Points on a hilly landscape, in no order, each with its height.
From any point a climber steps to the highest of the 6 points nearest to it. It stops when none of these is higher. Distance is the straight distance between rows; heights are no part of it.
j464 height 4.24: [ 12.9 -35.0  22.9  60.1  -9.3 -24.1  58.3  59.6]
j802 height 5.69: [-18.5  -5.4  74.7  37.5  16.8 -41.2  28.0  64.0]
j653 height 7.78: [-22.1   1.3  85.7  20.2  18.9 -37.8  -1.7  53.2]
j859 height 7.47: [-39.2 -55.9  37.5  42.8 -20.0  13.6   0.1  54.6]
j693 height 5.76: [ 28.0  28.4 -25.5 -32.8 -19.2 -23.1 -32.7 -51.9]
j875 height 6.12: [ 20.5  -5.7 -81.7  -2.8  35.9  54.8  46.5 -17.1]
j508 height 7.37: [-11.5  28.7 -35.8  -5.5  81.1  36.5  52.4  36.8]
j986 height 5.52: [ -3.2   7.0 -55.7  -4.5  68.4  56.5  53.2  17.7]
j514 height 6.37: [-29.9   8.2  79.2   3.4  -0.7 -36.8 -28.5  33.8]
j819 height 4.58: [ -8.8  -3.2   1.9 -26.9 -45.2   7.0 -60.1 -43.7]
j248 height 8.66: [-43.8 -45.5  44.3  21.0 -18.7   3.4 -24.4  41.0]
j264 height 5.42: [-19.2 -44.9  31.9  53.9  -3.8 -12.4  44.7  65.9]
j269 height 4.82: [ -5.9  25.3  30.5 -28.8 -28.4 -20.5 -60.8 -24.2]
j448 height 5.48: [ 23.6  -9.3 -87.5  -4.6  15.7  55.0  27.3 -43.4]
j322 height 4.48: [ 29.1  -2.2 -78.7 -16.5   0.1  36.1  13.4 -51.6]
j473 height 3.21: [-20.2  -9.4  30.3 -22.0 -35.1   3.7 -63.5 -21.6]
j841 height 4.09: [ 18.6  37.8  12.6 -36.4 -18.0 -31.9 -46.1 -45.9]
j490 height 4.07: [-23.5  -7.1  36.2 -20.9 -35.9 -14.0 -61.3 -18.8]
j431 height 5.32: [ 45.2  50.1 -52.6 -26.2  29.1  -9.0  29.4 -38.0]
j571 height 4.27: [-11.8   6.7  30.1 -28.9 -32.7 -17.1 -60.4 -28.7]
j556 height 1.03: [ 29.2  51.8  16.9 -38.3 -10.9 -44.9 -42.7 -41.7]
j40 height 7.82: [ 15.9 -57.9  -7.9  65.8 -23.9  -7.8  64.8  45.9]
j660 height 6.35: [-44.5 -25.9  52.9   9.9 -28.1  -0.3 -41.7  18.9]
j956 height 5.01: [  8.9   0.2 -28.5 -29.9 -35.7  12.5 -44.5 -65.4]
j43 height 6.76: [-31.1 -38.6  48.8  36.4  -8.5  -1.3   9.8  56.3]
j997 height 6.60: [ 12.5 -42.0   5.6  64.5 -13.9 -17.4  66.7  49.9]
j456 height 0.06: [ 33.2  11.8 -80.0 -10.9  20.0  36.1  35.0 -38.0]
j801 height 0.64: [-42.7 -36.8  33.8  -0.8 -42.4  12.2 -58.2  -7.6]
j301 height 5.98: [-23.4 -10.1  69.9  37.1   4.7 -25.7  13.9  58.4]
j888 height 4.72: [ -0.3  15.2 -55.2  -3.6  73.5  46.9  56.1  17.8]
j971 height 5.34: [ 30.6  13.7 -49.8 -22.4 -22.4   4.5 -18.2 -59.3]
j14 height 5.40: [ 24.4  19.4 -38.0 -31.1 -27.0   2.3 -24.1 -58.7]
j702 height 7.65: [ 10.3   1.7 -76.5   0.1  49.7  55.5  55.7  -4.4]
j828 height 7.69: [-42.8 -31.0  54.8  23.5 -19.8  -7.2 -19.5  45.7]
j929 height 6.26: [-23.0 -22.1  56.1  42.7  -3.8 -19.6  18.8  64.1]
j122 height 1.06: [ 41.1  20.0 -78.1 -16.6  20.9  20.7  30.8 -35.7]
j589 height 5.13: [-24.9  -4.0  58.1 -10.0 -21.5 -13.5 -55.0   0.1]
j279 height 7.32: [ 34.5  47.0 -22.6 -33.6   2.1 -24.1  -8.0 -50.3]
j623 height 5.90: [-12.4  19.0  44.1 -26.5 -17.3 -32.0 -62.9 -12.1]
j362 height 8.04: [ -3.1  34.9  50.0 -32.6 -12.6 -38.5 -57.4 -21.1]
j830 height 6.18: [-19.3 -49.5  31.8  54.1  -9.0  -1.7  36.4  62.2]
j371 height 3.44: [ 36.6   8.1 -67.9 -25.6   0.3  17.2   0.5 -59.2]
j430 height 6.77: [ 11.6 -13.5 -81.6   2.6  44.9  74.5  53.6  -8.2]
j143 height 7.14: [-41.1 -11.9  63.1   6.1 -19.2  -6.5 -34.2  33.2]
j881 height 5.35: [  7.9  20.5  -5.0 -33.6 -31.8  -9.3 -48.7 -52.0]
j296 height 4.92: [  6.4 -12.9  47.0  53.5   8.8 -44.1  55.1  65.9]
j886 height 5.89: [ 41.7  38.7 -48.6 -27.7   1.1  -6.9   6.0 -56.3]
j755 height 4.93: [ 44.1  40.9 -60.5 -22.8  43.1  -2.4  40.2 -22.6]
j163 height 6.22: [ -1.0  43.5 -32.9 -12.3  79.8  22.1  57.9  32.8]

Write out the way that a climber takes from each point below.
j819 => j881 > j693 > j279
j322 => j875 > j702
j14 => j886 > j279
j371 => j886 > j279
j296 => j997 > j40

For each start below, name the point where the climber stops.
j122 => j702
j956 => j279
j490 => j362
j473 => j248
